Each row is a point on a landscape with many valleys, with its height.
From any point a ball takes the steepest step (drop divided by distance) to one of its 2 nearest points. It stops when none of these is lower. Distance is the straight distance between rows; heights are no part of it.
Biz h=66.0: [-15.6 -15.4  18.3 -22.4  -8.6 -10.9  -5.9  -0.2 -40.2 -20.0  11.4  -2.9
  39.8 -26.5  16.3  20.6  -1.4  23.8   7.3  18.6  -2.8 -14.8  29.4  33.7
   2.7 -18.3  -0.2 -39.1]
difod h=54.8: [ -0.4  -7.2  28.5   7.5  -5.6  13.0  14.4  -9.1   5.3 -19.1   3.3   1.1
   5.9 -12.7 -13.2  13.1   1.1   0.9  51.8  -6.9 -21.5  12.3 -15.2 -17.6
  38.3  -8.9  -0.9   9.5]
pon h=57.1: [  3.8  29.2  33.6  43.9   7.3 -23.5  -2.0 -15.0  32.5  20.1  -0.7 -21.3
 -35.3  19.7  15.6 -41.7 -13.0 -13.6  -8.1  -8.6  -0.2  12.6  -6.6   5.1
 -20.6   7.2  -6.6  -2.7]
fasap h=65.9: [-18.3  29.8   1.4  31.4 -55.2 -27.3   2.5 -25.7  10.0  10.2 -37.7  -1.8
 -21.2   3.2  21.3 -21.8  32.4  25.0 -11.9  47.1   6.6  19.0  13.9 -12.2
  10.5 -15.5 -29.6 -29.3]
rad h=69.4: [-18.0 -37.0 -23.9 -42.8 -54.6   9.8 -46.9 -14.5 -47.5  -4.4  -8.1   6.3
  32.8  -3.9 -22.6  34.2  -3.6  10.6   0.3  15.3 -25.8  -5.5 -25.7  -1.9
  20.9 -10.4   4.4 -24.3]
Dume h=43.1: [ 14.2 -32.1  26.8  31.2  16.1  15.9  22.6 -39.2  39.5  19.4   6.0   4.4
  30.7  -1.2  -8.5   9.3  -8.1  -5.3  -3.9 -31.9  23.8   1.1 -25.7  -2.4
  20.4  -0.2 -35.6  19.4]
Dilo h=84.7: [ 17.4  15.5  45.0  41.7  -4.5 -19.9  -5.2  16.6   2.2  -5.5  -4.4 -26.4
  -7.8   6.2 -19.5 -21.1   6.9  34.1 -10.4  14.6 -10.0   4.5   7.4  40.1
   7.3 -16.8 -29.2 -16.0]
bunat h=74.6: [-13.2  11.3 -39.4  -2.0   1.0  17.5  -3.8  31.9  29.3  -2.2   4.9  -2.0
  -0.8  10.8 -15.5  13.8  -5.5  49.1  20.5  32.9  14.1   7.3  22.0 -24.6
  18.5  -4.8  31.0 -12.7]
vor h=60.5: [-13.0  31.3  30.5  48.4 -19.9 -32.0  -1.5 -28.2  12.8  59.0 -11.8 -15.6
 -58.3   2.4  20.5 -39.4  -0.8  -8.1 -10.0  13.1  18.5  26.3 -26.8   6.3
 -10.9  13.2  -2.9 -19.8]
Bodo h=64.9: [ 18.1 -10.4  42.6  17.1 -35.6  43.3  -2.9  -7.4 -17.4   0.3  -1.2  -7.6
  13.7  -5.6 -10.5  12.9 -10.2  -9.6 -12.0   0.1  13.6 -11.3  14.0 -17.5
   3.8   9.5  -4.9  19.4]
bebe h=88.0: [ 44.5  20.2  32.3  50.2  -4.1 -18.1  -6.9  -7.1   7.8  31.2 -31.2 -11.2
 -34.1 -16.9  -3.8 -17.1  -3.1  -5.3  -6.0 -11.4  -0.5   1.7  18.8  21.7
 -21.1 -50.5 -12.3 -14.4]
mizav h=48.7: [ 13.0  -6.5 -34.2   4.9  25.4   0.4   1.4  47.2 -14.9   1.7  32.5 -11.9
 -29.9  -2.4  -2.4   9.2  -9.7 -11.9   5.3 -10.0  10.9  13.8   2.5  10.5
  -0.5  21.7  -2.0  21.1]
gef h=64.1: [ -7.3  -9.6   5.4 -20.2  20.0 -23.1  -9.4 -18.0 -26.6  -2.6   5.9 -15.0
  23.7 -24.0  24.6   5.4   5.5  38.5   2.6  10.5   3.7 -31.4  80.9  22.8
   5.5 -32.7  -9.0 -29.5]
Zozo h=32.0: [ -6.7  13.1  -4.4  14.2 -31.8   8.0 -14.8  13.7 -26.5 -10.2  15.3 -17.7
  30.3  15.0 -22.3 -33.0  -6.2 -12.6   1.4  -3.9 -12.9   9.2   9.0  -9.7
  13.0  -4.9 -37.9  34.4]
panu h=76.8: [-31.1  14.3  -6.9 -27.1 -18.3   4.0 -21.0  -1.8 -22.8 -35.3  34.1 -22.4
  40.7  -3.5 -27.8   9.0  -9.4   0.4  -9.0  33.5   6.5  10.8 -10.1 -44.1
  -3.5  17.5  14.4  11.6]
bebet h=43.6: [-15.8  17.5  -3.0   2.3  31.7   0.7  20.5  -1.9 -16.0  -0.3  -3.9   0.3
  -0.2 -22.6   3.1   9.2   8.5 -26.8  23.8   2.6   0.7  15.7  -1.2  11.1
 -18.9 -32.3 -20.7   4.8]
sul h=51.4: [ 29.8  -7.8 -30.1  12.5  38.0 -35.9  15.1  33.3  -9.3  -0.1  22.1 -36.2
 -26.6 -24.9  15.0  21.4  -1.4   0.9   5.3   4.5  21.7  25.5  -9.6  13.8
  -9.5  -4.7  11.4   5.0]
bifi h=9.3: [ 30.2 -15.1 -21.7 -43.5  16.3  12.0 -20.3  24.1 -10.6   4.5  -1.5  34.1
 -40.7   4.2 -28.6   4.0  -7.2  10.3 -16.7   9.0   4.6   2.7 -30.7  13.8
   7.6  18.4  17.2  30.9]
zugi h=46.2: [ 41.3  -9.4  11.9  25.7   8.6 -14.9  29.4  -0.6  -0.1  -8.1 -30.3   9.0
 -23.2 -23.0 -11.7  31.7  -0.1 -33.2  -3.6  -7.5  -0.4  -4.0   2.7  29.3
 -10.7  12.1 -21.2   4.8]
Gada h=64.6: [ 25.0  -5.2  37.9  24.4  33.6  -2.0  19.4 -14.5  12.2  30.4  25.7 -18.5
  14.0 -23.9  13.0  -7.3 -17.7  32.1   6.0  -1.9  -2.1  -6.2  11.0  -9.5
  28.0  -9.8  -0.2 -23.1]
Div h=32.4: [-22.7  42.8 -37.6  18.0  27.2  -2.7 -20.8  38.5  32.6  22.5  10.9   6.1
 -18.5  31.9  13.2 -24.7  41.0  29.0  -4.6  -1.1   4.8  28.8 -10.3 -18.8
 -15.6 -27.1  46.6 -17.4]
timet h=29.8: [-40.5  27.2   3.4  15.1   2.8  22.0  -9.0  -2.4  12.0  14.5  45.6   6.0
   6.3  22.3   9.0 -17.9  22.5 -15.1 -30.2 -25.3 -24.9  14.1  15.5 -32.2
 -17.4  30.1 -15.6  15.9]
kepar h=44.4: [ -4.3  -5.0   1.7  27.5  10.0  25.6   8.5  30.8  -3.0   3.7  46.9 -17.2
 -19.7  15.4   3.5  -1.6  -5.8 -26.2  -5.4 -35.2   4.5  -6.0  19.3  11.4
 -14.4  44.0  -1.3  43.3]
lubu h=68.9: [  7.7  23.6 -24.8   3.8   1.2 -33.9   7.3 -17.7  30.6 -15.1 -30.5  -5.3
 -12.2 -13.1   9.9 -25.7   1.6  28.8   1.1  38.0   4.8  28.2  23.8 -16.4
   3.2 -16.3  -8.4  -2.1]
zer h=54.9: [-20.4 -14.3  28.6 -17.8  -8.2  -7.0  26.7 -15.6 -19.1 -18.8  17.7   4.3
   2.0 -37.1 -28.5  37.7  -0.3 -13.4   0.0  29.9   9.1 -18.2 -14.1 -11.0
  30.0   8.8   8.3 -16.6]
Bovi h=65.2: [ 21.8 -25.3  12.5  15.7  13.8 -13.1  21.6   6.2   5.1  13.8  18.2   3.3
  12.6 -29.2  12.5  28.7   3.6  24.1   0.3 -12.2  21.6  -5.5  -4.5   8.0
  39.1  -3.5  -3.1 -32.1]
Zade h=86.5: [ 12.5  23.2  21.9  57.0 -12.7 -21.0 -28.1  25.0  13.6   8.6 -16.0 -13.7
 -40.6   1.2  -7.4 -29.7 -12.2  12.1  -1.7  11.4   5.0  19.7  27.3  41.9
 -15.6 -34.3   2.6 -35.0]
rasid h=72.9: [ 24.8  -6.6 -12.9 -47.5  52.9 -21.5  -2.1  -8.6  14.6  -1.9  -6.9  -5.0
 -23.4 -17.6  19.0  14.6 -36.9  11.6  12.5  11.1 -14.2 -16.6  28.3   2.9
 -11.6  19.7   9.4  -8.0]
Bape h=56.0: [ 41.9 -14.8 -56.0 -15.4  30.0 -51.8 -43.0  13.1  26.0  23.6   2.9  -0.4
   3.7   5.5  17.0 -32.1   9.5 -12.0 -10.5 -19.1  21.6  44.0   7.9  -9.3
  -1.7 -27.1  32.9 -25.6]
rud h=60.6: [  4.0   4.5  -2.5 -11.4  27.2  -4.5 -18.7   6.7  16.6  12.8  19.0   8.8
   9.2  -3.8  24.3 -12.9   8.3  24.8 -24.6  10.1  34.1  17.2  22.3  -8.7
   1.8 -31.6   0.9 -37.6]
gosuk h=36.7: [-43.9  28.2 -34.7   1.4 -13.8  21.5 -10.0   7.4   5.7  -2.7  24.3  14.2
  19.1  32.9   6.8 -25.3  46.9  -5.6 -18.4   0.5 -29.5  31.6  20.4 -41.2
 -25.3  37.5   5.6   9.9]
nevif h=55.2: [ 35.0 -39.8  11.9 -15.1  17.3 -19.1  40.2 -41.4 -24.7  14.4 -34.3  14.4
  19.7 -22.1   8.6  19.2 -19.9  -5.7  -2.2   3.9 -27.1 -53.6 -10.0  28.7
  -3.4  20.2 -10.4  -9.9]
kade h=67.4: [ 21.3   1.1  51.5  26.4 -45.6  14.2  14.8 -17.2  -9.5   3.8 -12.9  10.9
  19.7 -29.8   6.3  18.3  12.3   5.1  -2.4  -5.3  14.4 -18.4  18.1 -32.8
  19.8 -31.5  -6.2  -3.2]
Torid h=18.6: [  4.5   6.5 -10.0 -45.1  11.3   3.9 -16.0  48.3   2.6 -22.9   4.7  41.0
 -16.3  16.8 -18.3 -35.2   4.8   1.5 -29.3 -10.0   6.5   4.8 -16.2  10.3
 -23.3  32.0  35.2  24.4]
Fos h=80.5: [-22.7  15.8 -10.5 -28.9 -25.5  33.9 -23.4  -4.4  -5.6 -10.4  30.7  13.2
  38.0  -2.0 -26.0  -2.9 -25.6  -3.0  15.7 -25.9 -10.3   3.0  -6.6 -58.7
 -19.1   1.6  12.9  47.5]
big h=51.9: [-13.9 -12.6  13.4 -24.9  -9.0   3.2  25.1 -24.2   3.6 -26.0  -7.0  -4.9
 -18.0 -15.7 -16.7  36.2  -7.8 -24.4  26.5   8.6 -16.3 -12.5 -33.3 -17.3
  28.5  16.8   4.2  16.2]
Neb h=37.9: [-30.4  -2.4   6.0  16.5  -9.6  31.9  -4.4  -1.0  -8.7   8.1  55.7  -0.9
  10.4  13.2 -13.4   0.0   8.4 -34.9 -32.0 -43.5 -12.6 -17.0  25.7 -13.9
 -22.7  49.9  -8.3  41.3]
Lil h=77.8: [  9.5 -21.1  23.3 -16.3  40.7   4.4  18.9 -39.0 -12.6   6.7  -9.3 -10.4
  21.2  -6.6   3.3  10.3  19.1 -29.7  11.1   0.8 -29.6 -13.3   4.9 -10.9
  21.3  21.3 -26.2   7.8]
nad h=57.8: [ 19.0 -52.5  -7.5 -46.0   4.0   7.1   4.1 -47.3 -44.1  22.2 -20.1  -1.7
  28.4   1.4   5.5   6.6 -30.9  -4.0 -27.2   9.0 -34.7 -39.2 -20.0  17.9
  -3.4  31.1 -26.4  -3.4]
fikur h=57.3: [ 16.4 -36.6  37.7  16.7 -28.9  20.9   2.6 -18.5  -3.0  -7.9  -2.4 -12.0
  26.6 -21.9 -35.9  35.5  -1.6   3.3  34.1 -20.6 -37.5  -6.8 -14.4 -10.4
  32.7   4.2  -9.7  19.8]
tiro h=89.3: [ 36.1  28.5   8.3  50.2  -9.1  11.9  -4.9 -10.7   6.9  47.4 -34.2  -0.8
 -27.9   2.6  13.7 -31.1 -16.8  13.4 -14.5  -3.1   1.5  -0.6  26.0 -10.5
 -17.3 -17.8 -17.3  11.3]
bog h=75.1: [-18.5 -13.3 -29.2 -45.0   5.8  -6.7   5.1  -6.6 -20.9 -29.5 -24.1   0.8
   1.0  -6.4  42.7  42.0  -1.9   6.7  31.1  25.1 -36.9 -16.0  17.0   7.6
  -9.8  12.3  11.7 -32.6]
voke h=74.5: [-37.4  31.4  11.6  -6.6 -13.9  -2.9  -8.1   4.5  -0.3 -38.6  16.6 -14.8
   5.1  15.3  -7.8 -23.4  12.2 -12.0   4.0  29.8  -3.8   5.2  11.2 -29.4
   4.4   3.2   8.6  -3.9]
Duvo h=41.9: [-42.0   6.1 -63.7 -31.5  -3.6  18.5  -7.2  11.1  -9.9  -9.3  -1.2  22.5
  34.5  28.2 -11.0 -11.5  29.1 -17.5  -3.0   3.7  -8.3  10.5  -4.7 -30.8
  -9.6  26.3  10.5   3.9]
gimop h=71.1: [-24.5 -18.2 -35.7 -37.1 -32.6  19.3 -17.6  12.4  -6.3  -9.6 -11.9  21.1
  17.9  10.2 -26.6  36.6   5.2  14.5  15.9   9.4  -8.1 -18.6 -19.1  -6.6
  21.3 -16.6  -0.2 -25.2]
Lok h=60.7: [ -2.4 -28.4 -39.3 -49.5 -27.3  12.9  -0.3 -38.6 -44.2  13.2   4.9  -3.0
   0.0  13.0   0.7  27.0 -35.0  -4.4 -37.4  14.6 -28.6 -15.5 -33.4  11.2
  -9.1  21.4 -32.3  14.7]
tisab h=53.2: [ 21.1  12.9  21.9  19.3   4.5  -6.9  -2.1   3.4  24.5 -17.0  -4.5 -18.7
  -2.8  28.1   8.6 -60.2 -20.7 -14.6 -16.6  -0.8  -0.1  10.6  21.2  -6.5
   0.3  39.2   5.2   2.6]
dibe h=27.6: [-21.7  31.9 -18.0  21.6  17.7  31.8   3.4  24.4   9.5   8.7   7.8  13.2
 -14.1  23.8   5.0 -11.6  44.6   1.1  11.8  -3.9   6.0  31.3 -17.3 -16.7
 -18.2  -6.3  31.8  11.3]
sunuz h=59.7: [  9.9  12.9   7.4   2.2   9.4  -5.7 -18.8  21.5   5.4 -18.3 -20.7 -11.1
 -28.9   6.4  17.2  -2.7   5.4 -14.8   9.8   6.7 -10.8  -2.3  53.5  15.4
 -15.3  -8.9  -7.8 -19.3]
komo h=48.9: [-20.1   0.0  -6.0 -45.2   7.9   6.7  17.3 -14.3  -3.1 -12.0 -13.6  28.0
 -35.4 -10.4 -10.7  29.4 -28.6 -21.0  24.6  18.9 -14.2 -22.4 -38.7  -1.8
   1.5  -8.4  31.4 -17.6]
leze h=37.7: [-57.0  -9.0 -67.4 -50.6   1.3  12.1   6.7  11.6 -20.5   6.5  11.8  33.2
  12.0  37.9 -11.2  -7.7  10.4 -25.0  -1.7 -10.2  -5.0 -12.2 -46.3  -7.7
   2.1  22.6  23.2  13.0]
zul h=50.6: [ 11.1 -24.3 -12.5   4.8 -11.1  11.8  27.2  -3.9  10.7 -15.3 -22.8  13.5
 -24.2   2.2   8.3  35.3   8.9 -47.1 -12.0 -14.4  32.3  -2.4 -20.5   5.8
  -3.8  32.2 -15.0  11.2]
Ger h=38.5: [ -2.8 -15.9  -3.9 -24.1 -19.3  -1.8 -12.8   4.5 -24.9 -12.1   1.4  -0.2
   9.1  -0.8 -29.6 -21.9 -16.2 -18.7   1.6  13.1  -6.0 -17.0  12.0  -2.0
  48.2   8.5 -17.4  10.2]
ber h=53.1: [ 41.8 -30.6  15.2  17.3  18.5 -21.1  42.1 -21.4 -14.6  13.5 -27.5  17.3
  30.2 -41.9   2.0   1.2 -14.3   5.7  17.7 -12.5 -14.9 -21.9  18.0  32.5
  13.0   8.8  -3.2 -19.2]
fodu h=83.2: [ 42.1  -3.7  33.2  14.7  20.5 -41.9   0.2  16.8   9.1 -22.2  -4.9 -11.3
   0.0 -10.0 -10.8   3.1  11.9  15.5 -13.4  -4.0   3.2  12.6 -17.9  48.5
   6.5 -12.4 -11.6 -17.1]
gavi h=72.8: [ -6.5 -28.0 -37.1 -29.3 -10.5  21.3  -3.5  17.2   3.4 -10.3 -20.8  21.4
   7.0  -3.4 -27.5  40.0   4.6  56.2  15.2  40.5   4.1   1.1   6.9  -0.4
  18.8   6.6  25.9 -25.1]
der h=53.7: [ 26.1  -7.1 -21.3  18.9  35.5 -57.5 -25.5  16.7  12.5  19.1  29.4 -36.9
 -11.8  -6.4  19.9  -3.4   9.1  -0.4  -8.6   0.8  21.6  41.7   1.9   2.5
 -15.0 -24.5  21.5 -29.6]
dud h=72.6: [-31.6  57.5 -11.9  18.4  -9.1 -15.7   5.3   7.9  26.3 -17.3  -7.5 -17.0
 -17.9  22.1  11.8 -33.6  11.2  -5.6  16.6  23.9  -3.4  17.3  -3.2 -39.1
   7.7 -14.1  31.8  -5.2]
tefur h=49.0: [ -6.0  24.0 -17.6  10.6  -0.2  -8.5 -16.1  25.5  11.7 -11.9  11.1   1.0
  -7.8  29.2   8.9 -72.7   7.3   0.8 -22.7  -4.6  -7.8  27.2  25.8   3.0
  -6.6  28.6   7.4  13.6]
ropi h=80.7: [ 13.8 -24.9  10.5 -36.1  32.7  -7.8   6.1 -19.4   2.0  13.3   1.3   6.0
  -5.9  -5.7   2.1  10.9  -9.5 -31.4   2.0 -40.8  13.1 -24.2 -52.7  34.5
   9.7 -20.2 -15.3  22.1]
fen h=61.3: [ -1.6 -34.4  36.2  14.1 -29.0  52.7  -6.5  -3.9 -14.7   8.5  26.1   4.1
  22.3  10.3 -14.5  -0.2 -21.1 -36.5 -16.8 -35.8  27.7 -15.0 -12.2  13.0
  -4.2  31.2   4.4  38.7]
lata h=32.7: [-47.7   2.4 -29.7 -53.4 -16.9  17.7  -0.3  13.3   9.5 -21.7  14.7  39.7
  18.8  31.5 -28.5  -8.0   6.8  -7.0 -16.1 -22.4  -2.2  -7.8 -61.2  -5.2
 -26.0  27.9  38.1  34.2]
tos h=76.4: [ -5.6 -31.6  12.5 -36.0   3.1  -6.4   7.6 -33.4 -25.3 -12.7 -17.0   2.3
  13.1 -11.8  19.4  44.3  11.0 -16.9  12.1  10.7 -48.7 -16.4  12.6   5.3
  15.2  27.3 -10.8 -24.4]
Zum h=83.9: [ -2.8 -15.5   6.3   3.4  22.4  30.2  -0.8   5.8   6.0  13.3  20.3   8.3
  13.1   6.1   2.1 -20.8 -26.3 -15.7   7.4 -17.5   0.2   8.0  12.2  -7.7
  10.2  21.7  -1.3 -11.1]
Sar h=37.5: [ 17.0 -11.6  10.7  36.6  24.1   3.9  11.8 -28.5  36.4  26.4  -2.3  -6.2
 -20.9  -4.7  -3.7  24.6  14.5 -21.2   0.1 -42.4  31.6 -10.4  -7.7  13.2
   4.9 -25.5 -29.5  49.7]
faki h=42.7: [-29.7  43.4   3.5  36.4 -36.4   1.9 -10.0  25.4   8.8  28.2  14.8  24.4
 -39.6  22.1   9.4 -57.4  21.1  -0.1 -43.8 -11.5   6.4  19.2   8.5 -15.0
 -28.2  14.4  27.5   1.7]
vero h=50.5: [ 33.0 -23.3  47.1  40.2  26.2  -6.5  45.9 -28.0   5.0  16.8 -17.9  -1.8
  37.4 -32.8 -13.7  -8.7 -27.3  -0.3  14.0 -23.2   1.2 -29.1 -13.5  26.5
   6.1 -16.6  -5.7  -9.5]
nadov h=71.0: [-13.0  36.4 -33.2  22.0  12.8 -52.7  -1.9   2.6  28.9  -3.8  -4.9 -28.3
 -27.0   0.7   8.9 -49.1  -7.7  13.9  29.8  24.0   2.9  37.6  -4.9 -19.2
   5.7 -21.1  21.5  -7.7]
Rov h=76.3: [-44.3  37.3 -35.9   6.5 -26.7   0.5  -8.4  31.8   9.4 -26.3   7.1 -19.8
  17.8  23.0 -24.3 -10.8   0.9  41.9   8.1  47.0  31.8  -3.8  23.2 -29.4
  -2.7 -16.0  29.4  -9.5]
Buta h=42.1: [ 30.6  -5.6  31.1  55.7  10.9   3.4  24.7 -17.3  11.3  17.6 -21.6  -5.3
 -25.7 -17.3   3.4  37.3  24.6 -22.1  11.3 -29.0   2.3 -10.5   9.0  25.5
  -6.3 -14.5 -26.5  18.8]
rupob h=57.0: [-22.1  15.3 -15.0  -1.0  -6.8   8.0 -23.3  36.6   4.6 -27.7  -2.5 -11.0
 -11.4  19.6  24.9 -10.2  -3.5   5.7   5.3  24.0  10.6   5.1  57.0  11.8
 -20.9  -6.7  28.2 -25.5]
vobof h=78.6: [-41.9  11.0 -19.3 -15.6 -17.5  18.9 -36.7  -6.8 -31.9 -24.5  29.4 -27.9
  51.9  -3.7 -22.8  33.8  -7.9  -3.7  21.7  -4.4 -14.4  20.8 -25.8 -50.8
 -18.2   5.4  18.8  23.1]
difu h=67.7: [-29.0 -22.2   4.9 -46.7 -35.1  -0.2 -12.0  -4.6 -63.9 -24.8  -3.0  -2.3
  30.6 -15.0  -4.3  23.1  -5.4  15.2  15.0  35.0 -24.3  -8.0 -15.1  25.1
  -0.9 -10.8  24.6 -24.2]
lelem h=37.6: [ 21.1 -17.2 -11.5  -9.5 -14.1  27.8  15.9  28.0 -23.9  -7.7 -23.7  23.6
 -16.2  -9.6  -4.9  46.8   1.3   4.4  13.1   3.4  14.6   1.4 -26.3  22.5
 -14.7  -2.5  13.1  11.9]
Dig h=37.2: [ -7.0  48.5  -4.9  27.2   0.0  -3.7 -27.2  14.4  22.7  38.2  11.1  11.3
 -29.7  22.2  30.9 -37.0  36.1  -1.2 -31.5 -16.8  18.6  23.9 -12.2  -7.3
 -16.5 -18.7   6.2 -13.2]
bikel h=58.0: [ 30.7 -48.9  18.3   9.6  -7.0  31.3   4.4   2.6  -4.7   5.3  13.8 -17.3
   0.4  14.7   4.3  13.2 -23.3  -9.8 -15.6 -35.8  35.5 -38.7 -23.7  22.9
  -4.2  35.8  -3.9  44.7]
lop h=26.1: [-24.1  30.1 -16.0 -26.3  13.1  20.0  -4.9  41.6  15.0 -27.6  20.1  34.1
  10.7  25.8 -30.0 -18.2  29.6   9.6 -17.7 -17.9   9.5   4.8 -30.8  -3.1
 -25.1   8.7  21.6  33.7]
vibod h=68.7: [ -6.4  24.5  26.5  46.1 -57.1   8.1   9.9 -15.1 -10.2  15.5 -16.8   1.3
   3.5 -16.3  -2.3   5.2  14.1  23.9  -1.6  18.1  -2.6  14.3   5.8 -13.0
  10.2 -32.7 -31.8 -12.0]
dated h=46.4: [ -8.7  14.7  -4.1 -21.2  27.4 -15.2  10.2  12.9  -2.6 -13.5  -6.8   6.9
 -25.3 -21.9  10.8  16.2 -10.7 -25.6  27.0  11.3   5.3  -9.1  -1.8  -0.4
  -9.0 -26.3  25.6  -7.6]
pekif h=82.4: [-15.5  11.9   0.4 -30.6   5.3  28.2   1.0  -2.1  14.4   2.7  17.6  38.2
  14.2  -0.7 -15.6  -4.7 -27.0 -17.3   4.7 -19.9   9.3   6.0 -11.0 -15.7
 -10.0   2.9  11.8  15.9]
zuti h=33.4: [  0.7   4.6 -11.0   5.4 -11.5  44.7   2.5  28.9  -2.4 -13.5 -25.4  20.5
   6.4  14.1   5.0  21.1  16.2   4.2  22.3   8.2   1.5  19.9   0.4  -6.4
 -14.9   0.0  30.3  -1.3]
bev h=31.1: [ 15.1   6.0   4.2  41.2  11.2  -2.1   1.5   5.1   7.3  31.3  15.5 -20.5
  -5.4  17.1  -7.0 -21.6   1.6 -13.6 -19.9 -36.4  14.0 -16.7   7.0   3.7
  -5.5 -17.9 -41.4  31.6]
Tapen h=71.2: [  6.6   7.3 -19.1 -38.2  39.3 -48.1   1.7 -23.5  33.6 -19.9 -23.0   4.0
 -22.1 -32.6  -2.9  -6.0 -24.4  23.8   3.4  34.3  14.2   5.7  36.4  -9.0
   3.7  -8.3  17.5 -12.5]
foma h=63.2: [ 15.3 -29.3  12.8  18.9 -18.7  -9.8  17.0 -14.2   7.8  -3.8   7.5  -6.2
  49.3 -16.1   1.0  22.4  -5.3  31.9   5.1   1.4 -14.7   4.0   5.9 -11.1
  41.1  15.9 -23.7 -22.7]
fal h=40.4: [ -7.6 -20.1 -12.3  -6.2   6.8  24.6  25.5   6.1 -36.0   0.4  -9.3  22.3
   5.4 -26.4   4.9  43.6  15.4  -8.4  39.1  -7.8   3.3   3.7 -31.1  25.7
  -6.5 -34.3  -5.7   6.4]
gupa h=17.0: [ 26.7 -16.9   6.4 -49.8  -2.6   4.9   8.3 -11.7 -28.9  -3.1 -18.8  12.9
 -50.6  -3.0 -10.9  23.7  -9.2  13.8 -10.2  17.9 -19.8 -23.0 -48.0  33.8
  12.6   2.7   2.9  23.0]
gapud h=53.3: [-17.3  29.6  -4.6  21.6 -10.8   2.6 -30.1  25.7  13.8  -7.7  -7.2  -4.7
 -16.6  35.6  23.4 -54.1   7.2   5.7 -10.1   8.1   6.8  35.2  34.3  22.9
 -41.4  -2.7  16.9 -19.2]
moku h=54.6: [ 35.9 -43.1  12.6  -9.6 -34.5  12.9  24.6 -18.0   4.7  -5.9 -19.9  -4.3
  -7.6   6.7   9.5  37.1 -25.8 -24.7 -13.8 -18.6   3.3 -40.6 -19.3  12.5
  -0.3  34.6 -19.9  12.5]
gulep h=63.3: [-25.9  38.1   5.2  36.5 -36.2 -19.2   2.3 -13.3   6.2  27.3 -30.0   3.4
 -45.4  17.5  19.9 -33.9  24.1   7.6  -3.3  38.9   8.9  35.1 -31.7  -7.8
  -4.7   5.6  -1.9 -21.4]
zed h=47.4: [ 23.3 -17.2  41.6  57.5  12.4  20.9  29.5 -32.0   6.7  31.4  -5.7 -12.9
  40.4  -2.9  -2.3  -8.6 -10.6   4.2  -8.3 -23.9  19.7 -31.9 -10.2  -2.7
  -8.4 -21.3 -23.7  -0.1]
fifo h=74.1: [  4.8  -1.8 -18.4 -70.5  12.1  -7.3 -18.0   2.6 -12.4 -18.0 -12.1   1.0
 -16.2  -2.6  31.1  17.1 -23.8  30.7  18.3  17.4 -29.3 -29.6  34.2   9.5
  -4.3  -7.9  15.7  -5.8]
Sodo h=60.4: [  3.6 -21.3  32.0  10.8 -40.6  -1.6 -13.0  -8.1  16.4 -23.6   1.0 -14.8
  29.6   3.3 -33.5  30.8  -6.8   1.6   5.8  -9.7 -26.9 -11.7   2.3  -5.5
  29.1  18.1 -24.2 -20.4]
ronog h=24.4: [-12.5  23.5 -17.6  38.5  -9.4  -2.3   3.9  20.0 -11.8  12.4  23.1 -18.3
  -4.1  14.9  16.9 -38.0   2.4  -4.4 -10.9 -11.9  11.1  16.9   1.7   1.6
  -8.2 -15.5 -38.9  25.5]
zus h=62.3: [ 17.1  -2.9   0.8 -13.5   0.1 -27.2  -8.0   4.5  -8.2 -20.2 -14.5 -19.6
  -1.8  -9.8  21.4  12.8  18.6  27.8   5.5   9.8 -21.4 -23.6  73.2  21.9
  18.6 -14.1 -17.3  -9.7]
Fopat h=82.0: [ 34.0  -2.4  20.4  -5.7  26.3 -33.7  -3.3   8.3  26.3 -13.1 -10.7  -6.4
   4.6  -0.4  -7.1  -7.2   7.3  -5.6  -4.1 -35.1   9.7  -6.7 -32.2  19.7
  10.8 -25.3 -28.1  10.3]
dep h=58.2: [  1.8   2.0 -44.5 -32.2  40.6 -12.1 -37.1  17.5  30.3   9.9   6.5  24.8
   8.0   8.9  26.4 -24.2  -6.9   6.9 -14.9 -14.4  40.1  20.5   7.4 -11.4
 -13.9  -7.7  36.2 -33.0]
luku h=62.8: [ -5.7  15.6  23.4   6.7   9.7  -9.8  -0.7 -18.0   2.5  13.2  15.0 -23.3
  23.9  -7.1  26.1  -9.1   2.6  28.7 -10.9  17.6   4.2   0.0  24.5 -12.2
  10.8 -11.0 -23.9 -23.0]
Gab h=79.3: [  1.9  -7.6  29.4 -19.1  45.0  -6.7  18.3 -40.5  19.4   4.3  -8.1   8.2
   2.4  -6.0 -12.8  17.4   6.9 -34.6  14.6 -29.5 -11.6 -27.9 -21.0  -2.2
   4.2 -10.7 -29.1  27.7]

Where does a ball stop that starts at each point below?
Zade: lubu
pekif: lubu
bunat: tefur
luku: timet
vibod: tefur
komo: dibe
